Each row is a point on a landscape with many valleys, with its height.
From any point a ball takes the steepest step (drop divided by distance) to one of its 2 nearest points. It stops when none of these is lower. Distance is the straight distance between rows; heights are no part of it.
vid h=43.1: 2,6,-29,-56,-11,2,-4,37,-32,-1,21,20,-13,4,5,-7,25,-11,1,5,10,-18
tar h=27.5: 14,-3,-4,-43,14,-8,7,17,-17,-15,-5,5,-10,11,16,-5,6,-40,12,9,-14,-20
sok h=65.5: 23,7,-23,7,-9,-30,-9,12,5,-17,-33,-1,26,-21,-31,-37,10,19,-22,24,-35,-19
zuk h=56.0: -7,-3,15,10,-14,12,-6,-23,1,9,30,-1,5,-7,9,16,-10,4,2,12,1,-8
nesol h=61.4: -17,3,-26,22,-23,-28,-17,-16,-5,0,4,27,16,-13,3,-16,-5,15,-5,14,20,-15
legeb h=63.6: -9,2,-34,41,2,-22,-16,-6,20,-1,-33,26,27,-15,-31,-19,4,30,-14,16,12,0
seku h=30.2: 6,21,-6,-55,18,35,-10,2,-22,-8,29,12,-29,16,1,-2,22,-28,7,30,-10,16
Demov h=40.1: 7,24,-19,-13,-5,14,12,-16,-3,-9,0,-23,-16,-2,-22,-2,13,-5,6,26,-29,15
kebeg h=37.6: 23,16,-28,13,-11,5,11,-8,15,7,-18,-16,12,-27,-30,1,3,37,-5,22,-35,3
Bog h=47.2: -13,-1,15,7,26,41,29,2,2,20,1,-15,-12,-2,15,2,-4,-27,19,-4,-9,1
musuk h=58.8: -1,21,-22,-52,-20,-15,-23,1,-20,-11,19,7,-8,16,-9,-17,21,-12,-2,24,-2,-14
taluz h=61.5: -1,8,8,-27,16,40,9,-6,-18,14,26,-5,-15,5,21,10,3,-26,17,24,-16,-1
pesip h=29.6: 7,-15,-11,-2,-21,-38,-2,13,-13,-3,-6,27,10,-2,31,-16,-13,-13,-6,-21,23,-24
nog h=25.9: -4,19,-23,-24,-5,0,-6,10,-13,-14,-8,-14,1,7,-26,-41,23,-19,-1,39,-30,-14
kivo h=29.5: 26,-17,1,21,6,-19,-1,1,14,-14,-23,-4,26,-17,-19,8,-4,18,-16,12,-19,-7
koned h=50.9: -5,2,-11,0,-29,-9,9,6,-32,14,27,19,-17,-8,34,14,-9,14,6,-31,34,-6
Fibi h=33.3: -23,-1,3,38,21,22,-2,-6,43,33,-18,5,32,0,-16,12,-8,28,5,0,9,9
Debu h=59.8: -7,14,16,-1,9,44,22,-18,-7,18,23,-19,-16,-3,11,26,0,-8,16,17,-18,9
vop h=30.0: 19,5,4,-3,7,27,15,13,-1,-16,-7,-28,-15,-10,-31,14,20,-9,-9,12,-17,29
lolu h=41.4: 6,-14,10,17,4,19,6,2,9,7,5,-12,22,-20,-13,10,-3,1,-12,15,-9,-5
budu h=49.5: -12,10,-23,11,-26,12,21,4,-14,7,11,-1,-14,-10,-9,14,14,16,11,-9,9,9
zisa h=28.3: -8,-12,7,4,-27,-28,-8,2,-14,4,21,17,-12,9,33,-27,-16,-12,-14,-47,55,8
kel h=52.4: 14,1,0,-18,-16,-7,-32,-15,-18,-11,15,-18,18,-7,-44,-34,4,12,-32,45,-29,-4
gizan h=63.4: 4,-3,15,-16,14,25,7,-7,-5,14,16,-9,7,-4,24,10,-7,-20,10,20,-22,-18
dif h=31.2: 29,9,-7,-61,16,9,-3,27,-23,-12,7,13,-22,7,12,17,20,-17,3,18,-16,-4
mena h=67.3: 17,-3,-16,-24,-14,-25,-15,15,-14,-9,-9,10,21,-9,-1,-19,5,-3,-11,31,-25,-38
gizen h=52.2: 9,-6,-4,-18,-30,-10,-8,3,-26,4,30,20,0,-7,24,17,-4,6,-1,-7,20,-13
vevob h=61.2: -15,-10,0,-13,-18,-6,-7,8,-18,-6,18,6,-10,4,-7,-20,14,-28,-7,-17,30,2
golof h=52.3: 2,-7,31,-23,26,43,8,12,-19,13,20,4,-20,2,49,8,-4,-29,15,-5,-2,2
gev h=38.2: 37,-4,-1,-27,-18,1,-16,0,-11,-6,14,-9,12,-14,-10,9,4,18,-20,40,-32,-8
ledur h=45.9: -19,5,8,21,27,31,23,-12,17,20,-6,-24,1,6,-5,7,-4,-18,12,6,-14,5
kotim h=26.7: 4,-4,3,-39,-6,-5,5,24,-36,9,25,12,-32,19,44,-19,-1,-20,7,-49,36,6
vub h=41.9: 1,7,-16,24,14,-3,0,7,46,12,-45,14,18,-4,-30,20,8,60,17,0,-1,29
mono h=28.6: 6,-2,12,5,-4,16,14,12,-6,-16,2,-19,-22,-6,-18,23,18,-5,-8,-4,7,26
Pazu h=32.6: -27,-4,10,3,7,27,6,-13,-2,16,16,-11,-12,7,1,-25,7,-41,10,3,2,0
Zuv h=39.5: 8,-4,7,13,-14,-35,16,18,-13,-3,-12,8,-14,2,27,15,-19,6,-7,-62,44,8
sudis h=46.2: -10,-3,-14,31,8,-3,15,13,30,-3,-34,5,10,-5,-28,6,9,21,12,-16,7,15
Zese h=66.3: 21,14,-24,-17,-19,-28,-13,17,-14,-14,-21,-4,17,-12,-17,-34,16,9,-16,33,-40,-32
fugu h=53.0: 21,-5,10,-35,8,-17,-3,3,-14,-31,-1,-15,-10,16,-13,-1,12,-25,-9,16,-16,0
gezo h=24.9: 2,-10,-13,-2,3,9,26,25,-5,5,-16,1,6,-13,3,-14,9,-23,12,3,-15,-24
tav h=23.3: 16,-18,17,-21,8,-4,5,13,-12,-13,4,1,-5,10,21,7,-2,-30,5,-9,-4,-11
Nodak h=20.2: -9,-16,6,15,10,20,31,22,-13,16,2,-3,-15,-4,39,-11,-11,-9,24,-45,13,-2
vik h=42.6: 33,14,-9,-27,-8,14,-5,-14,-6,3,5,-26,12,-15,-18,-4,-1,17,-9,50,-48,-5
bem h=69.5: 4,5,-29,18,-9,-2,15,9,8,12,-20,7,24,-25,-6,-11,3,20,6,18,-26,-25
lozo h=26.3: 18,19,-8,-52,16,21,-7,3,-18,-17,7,-10,-22,9,-7,-2,18,-21,-1,35,-29,13
fadu h=41.2: -5,17,-3,-18,11,24,5,-21,-5,15,9,-19,-3,-2,-6,-8,5,-17,3,43,-34,-8
Lop h=76.2: 4,-18,26,-28,-7,-19,-28,-14,-8,-13,30,9,0,19,21,-6,-10,-24,-5,0,9,-13
midof h=38.3: 6,26,-8,-10,11,30,13,-19,0,-1,-12,-37,-8,1,-32,-14,15,-16,-2,40,-34,25
panu h=58.7: -11,15,22,21,9,35,20,-21,10,15,16,-23,-14,-1,0,34,-4,11,9,3,-11,16
bap h=31.9: 34,-11,2,7,-14,-15,3,9,-1,-22,-7,-5,13,-17,-16,22,8,18,-24,6,-13,3
bizuz h=47.1: 2,9,-19,14,-25,-44,2,-8,-16,2,2,25,-7,-5,19,21,-18,20,-5,-27,36,-3
zab h=44.3: -3,13,-32,20,-10,-35,9,-5,14,-12,-36,10,3,-2,-18,0,1,22,8,-7,-3,3
datip h=38.6: -18,-12,27,41,7,1,-17,-33,27,16,11,7,18,-3,18,4,-30,9,0,-11,24,0
gav h=47.8: 11,-8,1,-4,-5,11,21,11,-7,2,11,1,-4,-11,23,26,-6,6,10,-2,-11,-13
Teg h=41.3: -2,12,-22,-57,-22,-15,-16,19,-30,5,33,28,-14,14,17,-10,10,-14,-1,-13,28,-15
Sele h=30.8: 4,10,-30,-1,-11,-16,10,6,1,-13,-20,-9,1,-6,-23,-17,13,2,1,13,-25,-7
Bal h=47.7: -31,10,-7,23,-6,18,11,-17,15,5,-2,-16,-11,3,-28,2,9,2,13,-2,8,22
Tagug h=31.6: -3,-4,42,8,16,27,11,2,-1,-8,6,-18,-30,7,20,22,-4,-25,5,-15,4,13
dapum h=42.4: -3,-18,11,-11,-4,10,-7,2,-10,-11,15,-8,4,-1,-20,-10,12,-23,-11,18,3,0
Gofe h=21.5: 8,27,-19,-45,-2,18,-5,4,-16,-9,2,-10,-11,2,-18,-24,21,-14,3,46,-33,-1
rel h=22.8: -14,-18,7,6,-4,-11,2,10,-5,-6,-2,2,-8,10,21,-35,-4,-34,1,-34,30,-4
dil h=59.9: -15,15,-29,-6,-36,-24,-6,-6,-20,4,11,20,0,-1,11,-10,0,6,6,4,18,-19
Dum h=44.1: -9,-17,40,35,6,14,0,8,18,-8,-3,-14,-2,-1,4,25,-7,7,-12,-27,22,14
zub h=51.2: 8,-9,13,-24,21,32,18,29,-34,7,12,11,-32,6,53,-4,-1,-29,20,-24,6,1
laro h=44.4: -13,2,16,17,-2,10,19,0,-13,4,5,-9,-33,13,40,17,-14,10,24,-51,14,10
daza h=46.1: 14,-5,15,-10,-4,6,22,23,-31,6,15,5,-26,-1,48,26,-7,4,8,-38,14,-3
lapi h=41.8: 6,19,9,22,15,30,22,-3,25,2,-14,-30,-8,-8,-24,33,5,22,0,5,-22,26
momu h=36.0: 19,24,-12,-2,14,26,15,-9,12,11,-17,-39,8,-15,-35,-9,1,4,-12,34,-48,17
lilal h=44.7: -8,-19,2,13,-12,-11,-17,-2,-3,-12,7,-1,18,-6,-25,-16,6,-13,-21,10,17,-1
Ruli h=62.6: -10,-1,-32,39,-5,-34,-18,-9,6,-4,-13,36,14,-17,-7,-6,-12,22,-15,11,29,-3
pav h=40.6: -23,-3,20,42,13,8,-4,8,25,8,-16,10,-10,5,14,28,-13,45,11,-57,39,26
Dogok h=25.3: -3,-3,22,21,-23,2,0,-5,-4,-3,24,-2,-18,-4,4,38,-2,20,-8,-15,22,14
tig h=74.6: 16,0,1,-73,16,-3,-31,13,-15,-20,36,18,-15,27,9,14,7,-18,-8,4,9,-7
Nibi h=46.8: -18,7,-15,31,3,4,7,-8,29,4,-25,-10,7,1,-38,-1,9,16,6,5,-4,21
Fepov h=60.0: -5,16,-11,-46,-15,-16,-12,-2,-19,-13,22,5,-28,24,-4,-8,18,-25,4,-1,12,3
vego h=58.2: 8,17,-31,-30,-36,-26,2,14,-27,-8,2,6,-10,-5,-16,3,20,2,-7,1,5,-4
Lir h=65.2: -3,-22,21,2,3,17,7,-3,0,15,16,1,11,-3,33,-4,-15,-20,7,-1,-4,-19
Dira h=44.9: -22,-3,21,33,10,25,22,12,0,6,-7,-9,-27,1,19,20,-7,14,18,-48,17,17
Zisor h=55.7: -3,-2,-20,-21,-22,-42,-18,7,-18,-16,-3,14,8,10,-5,-29,6,-18,-12,1,14,-24
sefe h=46.3: 9,13,-21,-11,-31,-51,9,0,-17,-8,-1,16,-2,3,5,16,-4,6,-4,-18,17,-9
lod h=26.1: 5,-10,2,33,15,-11,-9,-10,33,5,-28,2,36,-8,-27,7,-8,33,-18,17,-14,3
redat h=39.6: -3,-7,15,-34,13,23,-9,8,-17,-12,24,-7,-14,11,-7,-10,15,-40,-1,13,4,10
Gosir h=43.3: 9,8,-28,28,3,-30,-1,5,34,-4,-40,16,18,-11,-24,8,4,47,2,-2,-3,11
vope h=50.5: 3,-7,6,-13,21,20,25,30,-22,-2,-5,2,-22,-1,24,-4,7,-37,19,-15,-2,1
nuzo h=29.4: 3,6,32,-17,27,26,8,-4,-16,-12,7,-13,-32,11,20,18,5,-37,10,1,-5,19
fiba h=43.2: -4,-20,27,29,13,20,9,12,15,-3,-4,-15,15,-8,-14,12,-1,-9,-11,-9,8,1
sef h=72.6: 17,9,-13,-70,16,21,-30,14,-13,-11,31,15,-3,14,-7,1,15,0,-8,39,-19,-9
Fodok h=22.3: -5,-18,-3,12,6,18,26,31,-7,13,-5,3,0,-13,18,-8,3,-12,14,-18,2,-14
kede h=44.8: -12,1,27,31,29,15,-5,-10,57,20,-31,-7,11,12,-19,34,-11,41,9,-4,-1,24
guda h=39.0: 11,-16,13,16,-2,-32,15,19,2,-15,-18,6,-1,-1,20,19,-13,4,-5,-43,23,0
Bos h=39.8: -6,-11,18,33,-5,-11,17,27,-9,2,-8,4,-19,3,26,12,-12,22,-6,-72,45,16
gaz h=60.6: -11,-4,6,-38,-11,-17,-20,-6,-15,-13,21,5,-19,28,-1,-23,9,-36,-3,-14,27,3
nosi h=56.8: 10,10,-21,-42,-21,-44,-5,23,-23,-11,-5,18,1,8,11,-15,9,-18,-5,-4,6,-30
Met h=33.9: 17,7,2,-71,38,14,-16,18,-18,-17,18,27,-28,34,36,3,3,-37,10,-5,6,2
kek h=26.6: -10,-19,-1,41,19,-24,-17,-13,23,-2,-24,15,40,-12,-15,-22,-13,9,-12,12,2,-16
tosis h=31.0: 1,17,-21,22,-8,-29,-27,-38,7,-3,-13,0,21,-10,-31,-23,-9,40,-16,39,-21,1
rufa h=33.7: 26,15,-6,8,14,11,6,-16,25,20,-26,-40,26,-13,-37,-11,-15,26,-19,29,-54,9
foden h=46.6: 4,21,-12,-16,-6,16,-5,-15,-5,18,9,-22,15,-8,-19,-17,2,5,-8,53,-43,-19
makud h=40.2: -11,-10,35,41,0,3,2,12,15,1,-8,2,-15,5,33,19,-22,27,0,-61,36,13
kuv h=42.3: -1,15,-7,-14,-13,4,15,-4,-24,-7,16,-2,-36,12,11,14,11,-10,17,-8,2,11
Fizig h=46.5: 4,-16,9,21,-5,-11,-22,-12,5,-18,-6,-10,25,-11,-40,-13,1,8,-32,24,-4,3
gorev h=29.2: -4,5,3,41,0,-8,-14,-26,31,-1,-14,4,9,-5,-22,35,-9,55,-5,5,15,24
tagag h=13.6: 11,-6,5,36,23,6,9,14,43,21,-28,11,28,-14,-4,33,-6,47,8,-6,-9,2
Kame h=20.5: -26,-14,-6,20,-6,-10,1,-3,11,1,-11,5,6,0,7,-37,-8,-26,10,-14,13,-13
vone h=25.7: -6,5,10,16,3,-2,-11,-39,16,13,5,-21,24,1,-21,-1,-15,18,-9,33,-25,-1
Gupa h=39.3: 27,2,-22,28,-3,3,9,7,27,4,-26,1,22,-29,-28,15,9,48,-9,7,-25,10
Gini h=42.2: -15,8,-13,6,-15,-20,10,-13,-2,-10,-5,-7,-16,11,-12,-2,5,-7,12,-14,13,6
fol h=27.0: 9,-4,7,35,-7,-16,-8,-4,19,-19,-11,2,3,-6,-22,40,-2,41,-19,-8,18,22
sodi h=35.0: -19,-2,16,-10,2,30,3,-7,-11,16,33,-2,-25,9,23,-21,2,-36,16,-11,10,9
pipok h=34.7: -13,-3,8,48,3,-11,-19,-22,30,7,-7,24,4,0,9,26,-23,45,3,-17,34,18
pared h=68.7: 1,-6,-8,-39,-9,-4,-21,16,-16,1,21,18,16,6,11,-21,7,-14,-1,23,-7,-36
puvo h=17.4: -34,-2,-11,29,3,-8,-2,-16,20,-1,-19,7,9,9,-12,-22,-5,-6,14,-7,8,-1
mepum h=18.6: -22,-12,4,30,10,21,19,7,13,21,-6,7,0,-2,25,-12,-17,2,25,-37,14,-5
vopug h=33.8: 8,-3,42,7,20,11,9,-16,10,-15,1,-28,-11,9,4,26,-6,-21,-2,2,-11,8
rozit h=13.1: -18,-13,6,46,18,9,-5,6,37,28,-19,33,16,-4,25,12,-19,45,20,-32,32,9
gumir h=26.5: 6,3,20,-34,28,22,4,13,-27,-12,11,6,-44,23,31,7,13,-44,12,-15,11,25
Gesid h=16.5: -16,-19,11,46,10,12,10,12,20,21,-12,17,8,-4,36,-7,-24,23,15,-49,29,2
repa h=75.3: 13,-10,9,-58,-2,-14,-31,2,-15,-11,34,25,-13,25,28,0,-5,-22,-6,-10,17,-9
sur h=44.0: -14,4,13,15,-15,-10,10,-5,-17,4,15,-3,-41,10,33,15,-10,10,5,-62,36,19
gok h=45.2: 10,10,-25,4,-16,-56,3,-5,-1,-16,-23,11,3,2,-4,9,-3,10,-10,-7,8,-7
bemo h=38.8: 15,-7,17,15,21,20,10,-10,23,12,-10,-28,26,-9,-26,6,-3,-2,-19,26,-26,0
kov h=25.4: 5,-4,-4,31,-17,6,4,2,10,-2,-1,1,6,-18,-22,32,6,38,-10,-1,12,17
fer h=66.7: 2,-19,7,-14,-3,5,-10,3,-10,3,21,10,15,-7,21,-13,-5,-22,0,11,-1,-28
vog h=37.0: -10,-10,21,-21,13,42,-6,9,-19,0,29,-3,-23,6,15,-8,15,-43,6,-5,17,19
parar h=25.5: 2,-2,-4,-47,-11,-23,0,23,-27,-6,8,12,-16,22,22,-23,7,-34,0,-36,34,-4
zif h=34.3: -24,-11,-6,45,6,-23,-14,-18,23,9,-13,28,8,3,17,-23,-23,10,8,-31,47,11
foro h=46.4: -10,15,1,-37,16,21,-10,-21,-13,1,19,-8,-12,16,-3,-16,11,-38,10,40,-23,-2
Kufaf h=73.7: 19,12,-14,-82,38,15,-28,19,-5,-19,30,27,-9,28,9,2,12,-18,-3,16,-8,-12
Pif h=31.7: -4,-19,-5,14,-18,-17,4,11,-12,6,6,25,7,-10,37,-16,-18,-4,1,-35,31,-11
Kanif h=44.2: -8,-14,0,29,-11,-19,-7,-14,12,-5,-3,14,13,-8,2,7,-14,11,-4,-8,17,-4
veve h=36.9: -6,-10,11,-25,-9,16,-8,0,-15,12,39,10,-21,8,37,-18,-5,-25,15,-18,21,-4
padip h=22.4: -6,-9,-4,37,31,-23,-23,-19,33,2,-36,8,45,-2,-34,-19,-15,31,-15,21,-12,-1
nuro h=35.2: 12,17,-25,7,-22,-15,-8,-24,6,-1,-15,-14,14,-15,-28,-12,-5,36,-13,32,-35,0
rus h=34.2: 33,-7,1,-21,-16,-17,-7,11,-13,-15,9,0,8,-11,-2,22,3,10,-18,14,-9,-9
niru h=25.1: 3,-4,19,-29,13,0,12,20,-24,-17,7,-1,-35,26,33,-6,5,-43,8,-33,22,14
Meman h=42.8: 2,-5,30,-21,5,5,-18,-33,-4,-2,24,-9,2,15,8,6,-14,-25,-1,23,-13,-12
Nup h=26.8: 15,-19,0,-19,-4,-29,-1,20,-15,-14,-4,9,2,2,23,-8,-4,-26,-5,-15,10,-24
Guv h=64.3: 0,7,-32,32,4,-11,-7,7,27,5,-43,5,35,-16,-42,-29,9,37,-14,16,-16,0
Vege h=25.2: -20,5,-13,34,-3,-21,-25,-46,16,-2,-9,3,20,0,-32,-17,-7,25,-6,25,-1,1
Tapu h=42.9: 0,12,11,28,27,32,11,-5,44,19,-22,-37,13,3,-41,24,0,21,-11,9,-20,30
raz h=24.6: -22,-12,1,17,8,13,6,0,14,13,-8,-4,23,-9,-7,-29,-5,-24,4,5,-1,-17
fivos h=25.6: -2,10,3,-46,5,24,-10,-4,-24,0,40,9,-31,16,16,11,12,-23,12,3,5,10
kisib h=7.8: -10,-5,2,39,22,6,6,8,37,19,-33,23,17,-5,4,32,-5,54,20,-23,14,9
Kasif h=38.5: 27,12,3,-8,6,23,20,-1,-4,1,1,-17,-11,-13,9,34,3,4,8,24,-34,0
fifef h=58.9: -8,22,-37,-8,-34,-28,-2,4,-16,-6,-7,10,-4,-1,-10,-14,16,3,5,9,4,-12
Kom h=70.9: 8,7,-9,-52,-1,11,-27,1,-12,-3,28,5,9,3,0,-14,12,-5,-5,44,-27,-27
niv h=24.3: 10,17,-7,-44,4,-9,-26,-15,-15,-13,0,-16,7,16,-18,-28,3,-4,-8,47,-46,-20
Gilu h=36.8: -3,16,-4,2,6,11,14,-26,7,8,-5,-21,3,4,-5,1,-9,-7,12,25,-35,-10
perup h=45.4: 9,-19,28,3,-6,3,8,16,-14,1,14,3,-16,3,48,11,-17,-5,2,-48,24,-2
gapo h=29.3: -24,-1,-6,-5,3,9,3,5,-3,3,0,-2,4,6,-1,-37,10,-40,10,9,-4,-14
zubo h=53.9: 16,-1,-7,-19,-3,-29,6,14,-8,-31,-22,-9,-6,6,-20,-3,16,-19,-10,3,-9,2
tedun h=27.4: -3,-4,11,-18,-19,-21,6,10,-28,11,24,4,-28,19,44,-26,-12,-13,-5,-61,45,17
Mufi h=46.7: 6,-6,-7,-1,-10,-5,27,21,-20,7,3,7,-10,-5,32,18,-8,5,15,-30,6,-12
Lil h=51.6: 32,-2,8,-39,11,-6,-10,12,-15,-28,-10,-23,2,1,-28,-11,16,-14,-18,35,-35,2
Voro h=28.4: 5,5,-12,-12,3,6,11,12,-6,-7,-16,-14,7,-5,-14,-23,17,-20,3,21,-26,-13
ruz h=33.1: -11,-12,-3,32,-12,-25,-5,-6,5,8,-4,27,3,-3,34,-14,-25,12,-3,-38,44,1
futin h=41.5: -9,19,-20,-9,-11,-1,18,-7,-11,-9,-1,-16,-28,10,-15,9,17,-8,14,1,-5,15
zem h=31.8: -15,-8,-8,23,-3,-28,-24,-16,1,-7,-11,11,36,-7,-11,-35,-10,1,-14,24,-6,-27
fasu h=70.3: -16,3,-37,32,-15,-1,3,5,4,14,-9,18,25,-28,-10,-19,9,21,-3,16,2,-12
Mik h=29.0: -25,-12,16,33,24,15,7,-10,35,21,-17,-8,31,2,-9,-9,-18,-10,4,-2,-1,-10
nobav h=37.4: -18,2,-13,0,-10,-11,-11,-8,-2,-2,-1,-1,21,-2,-12,-42,5,-13,-4,28,-17,-31
zotez h=64.9: 12,13,-29,22,4,-13,-6,2,17,-1,-43,-14,33,-23,-42,-40,10,30,-23,24,-41,-7
Karar h=45.0: -3,-20,41,19,-6,10,-1,6,3,-4,9,-5,-8,-1,25,14,-10,-4,-5,-35,22,5
Sifu h=44.6: 7,-5,-13,-36,-1,21,8,43,-29,0,14,12,-13,-9,6,-3,23,-22,0,1,9,-6
fis h=43.4: -6,3,14,28,29,13,-8,7,57,31,-43,11,25,10,-28,29,1,53,16,-1,2,30
sineb h=27.1: 3,-6,10,6,-20,-6,1,3,-12,-17,13,-4,-14,1,-10,23,9,-1,-9,-19,21,17
suril h=55.2: 9,0,-12,-18,-27,-14,-24,-7,-19,-10,12,1,11,-9,-24,-15,14,10,-22,34,-6,-8
soz h=36.7: -20,-15,11,39,27,4,5,6,43,15,-31,11,21,7,-2,0,-10,13,15,-30,18,5
Fako h=22.9: -8,-1,10,32,-13,8,5,1,9,1,5,3,-8,-10,-3,44,-1,40,0,-27,20,18
lokud h=54.0: -1,-8,14,2,-28,6,-14,-15,-13,9,38,16,2,-7,24,13,-12,9,-3,-5,21,-6
Rono h=50.2: -11,5,-21,16,-26,1,15,1,-18,16,15,15,-14,-13,12,14,1,22,13,-29,22,1
nedup h=34.8: 3,-1,10,-27,2,-13,-20,-32,-12,-8,18,-11,8,15,-6,-14,-5,-14,-4,37,-33,-18
duba h=32.8: -21,4,-4,-29,0,5,-14,-4,-10,-1,18,3,-15,17,14,-38,7,-38,15,1,1,-14
Tunu h=68.5: 6,3,-28,-1,-16,-15,5,18,-10,3,-14,16,23,-20,3,-20,10,2,0,24,-21,-36
modu h=49.0: -5,-4,7,-12,25,31,22,15,-11,8,-2,-2,1,-1,18,-15,6,-43,16,13,-12,-7
geg h=32.1: -16,6,-13,44,-3,-17,-17,-37,24,-2,-2,19,6,-7,-4,19,-14,40,0,5,17,13
pab h=33.4: -2,12,-13,6,1,-16,4,-20,13,-7,-18,-18,11,2,-17,-11,-5,3,7,22,-33,-10
togez h=29.7: -4,-6,-4,38,26,7,-7,-1,46,28,-31,10,45,-9,-35,3,-5,43,-3,17,-3,15
nebo h=30.9: 10,15,5,16,8,5,-3,-39,28,13,-13,-34,23,-5,-39,6,-19,31,-13,26,-40,11
Roton h=46.0: -6,-3,3,26,1,-6,6,-18,21,6,-8,0,19,-4,1,17,-13,19,7,3,-10,-5
ziz h=48.6: -22,12,-27,13,-21,19,13,-3,1,8,6,-8,-4,-12,-26,-6,17,9,3,12,-1,12
Foga h=31.3: 11,19,-13,-16,-7,-23,-10,-21,-2,-12,-15,-21,1,7,-21,-20,-3,5,-4,35,-47,-8
dap h=40.8: 9,10,-5,12,1,23,31,6,3,3,-8,-18,-12,-16,-9,29,8,13,11,3,-23,13
mibub h=45.1: -14,-9,9,33,11,20,19,23,17,6,-21,-1,-6,-4,0,19,-1,16,14,-41,19,15
Varu h=43.0: -19,-2,1,28,-16,-20,-7,-16,5,-9,6,8,-8,5,-3,-4,-3,2,2,-24,33,9
tiga h=35.4: -27,-14,11,45,15,-11,-14,-17,43,14,-17,12,13,19,10,-10,-25,6,13,-26,27,8
gupet h=22.2: -8,11,0,-57,7,10,-12,4,-23,2,37,15,-41,25,23,-6,11,-29,11,-19,24,14
seg h=36.5: -20,-4,18,44,-8,-2,-15,-32,16,8,19,15,-2,-4,22,12,-22,26,0,-25,33,12
Daz h=36.2: 20,-15,35,4,10,5,6,-1,4,-9,-5,-12,2,-3,15,30,-11,-11,-7,-2,-15,-7
bug h=47.9: 17,-22,17,0,4,-4,-10,0,-1,-16,-1,-18,23,-13,-39,-12,8,-8,-31,29,-18,0
dit h=36.3: 23,-3,20,1,25,16,17,-2,7,-5,-11,-30,9,-9,-14,15,0,-15,-14,22,-36,4
lufik h=49.8: 18,-5,12,-21,3,3,-15,-5,-9,-13,-4,-29,13,-2,-40,-24,8,-3,-27,42,-39,0
tofol h=48.0: 3,-1,6,15,9,11,20,-2,12,10,-1,-9,9,-10,20,25,-14,6,15,0,-18,-18
Gubi h=31.1: 20,7,-11,-69,22,-5,-4,32,-25,-12,10,19,-15,23,24,-1,11,-33,6,1,-1,-9
befet h=39.1: -13,-2,-10,-29,-23,-15,-11,-1,-20,7,26,20,-13,13,31,-19,-2,-21,7,-17,20,-13
liga h=32.0: -27,-6,21,36,27,36,14,-5,37,37,-9,-12,21,1,-9,9,-14,1,6,-11,4,8
Fosi h=44.5: -17,13,13,21,25,27,13,-24,29,26,-15,-33,11,9,-27,11,-7,1,2,13,-22,15
dusi h=32.9: 22,5,11,-15,21,30,16,9,-9,-11,-7,-20,-10,-5,-11,8,15,-24,-3,32,-31,17
genam h=40.0: 19,0,10,-20,-17,-35,17,22,-28,-1,4,7,-17,9,30,18,-8,-10,-3,-50,37,0
bizim h=54.6: -5,5,-14,-26,-12,-28,-8,10,-16,-24,-8,-5,-9,15,-15,-27,16,-28,-8,7,-1,-9
ruvez h=57.6: -16,7,14,24,-7,26,10,-28,16,23,22,-8,3,-7,7,25,-11,13,8,0,3,4
Zotam h=43.6: -17,2,8,28,-13,-14,3,-6,1,-4,5,4,-23,4,8,18,-6,16,1,-49,41,20
bokis h=76.9: 4,-26,29,-4,-6,-8,-21,-10,1,1,24,6,1,8,37,-17,-17,-27,-3,-15,16,-9
Zudi h=45.5: -6,-9,10,35,10,5,9,21,27,-12,-24,-4,-1,-3,-20,24,7,22,-1,-26,12,21
kavaf h=43.5: -7,13,2,-3,-25,-9,3,-22,-15,4,30,1,-29,5,16,23,-1,4,14,-17,11,5
Peg h=57.2: 14,18,-29,-42,-30,-30,-20,8,-27,-15,14,9,2,0,-18,-9,21,10,-17,25,-1,-13
funaz h=38.1: 23,-21,21,13,6,-18,15,13,6,-19,-16,0,7,-4,14,27,-7,-2,-5,-23,-1,-10
Saru h=40.7: 23,9,-19,27,9,4,-8,-2,44,13,-36,0,24,-18,-38,10,4,62,-4,9,-19,28
Fofo h=34.9: 28,10,-1,-38,4,9,11,9,-19,-8,8,-2,-16,-7,11,26,10,-9,6,22,-27,0
Fudi h=24.0: 0,-13,1,-18,-2,-8,12,24,-18,-9,-1,-1,-18,14,21,-17,5,-40,2,-39,27,2
Mab h=16.4: -13,-3,7,13,-8,-13,-23,-39,3,-1,12,-3,18,0,-22,-11,-10,2,-8,25,-8,-3

For each start below, name the point where the ball stops.
bem => Peg
gav => Fako
Kufaf => Varu
zub => Gubi
lokud => Varu
bizuz => Mab

Call two points neighbours if one is among the 2 nearest of the other. Go from one point of each pair to the other, from neighbour to neighbour, staying as low as possible. Name the highest point that can't be avoided.
kisib and gupet => seku
Gubi and puvo => Pif
Fako and tav => datip
niv and Gofe => pab
Gofe and kisib => Voro
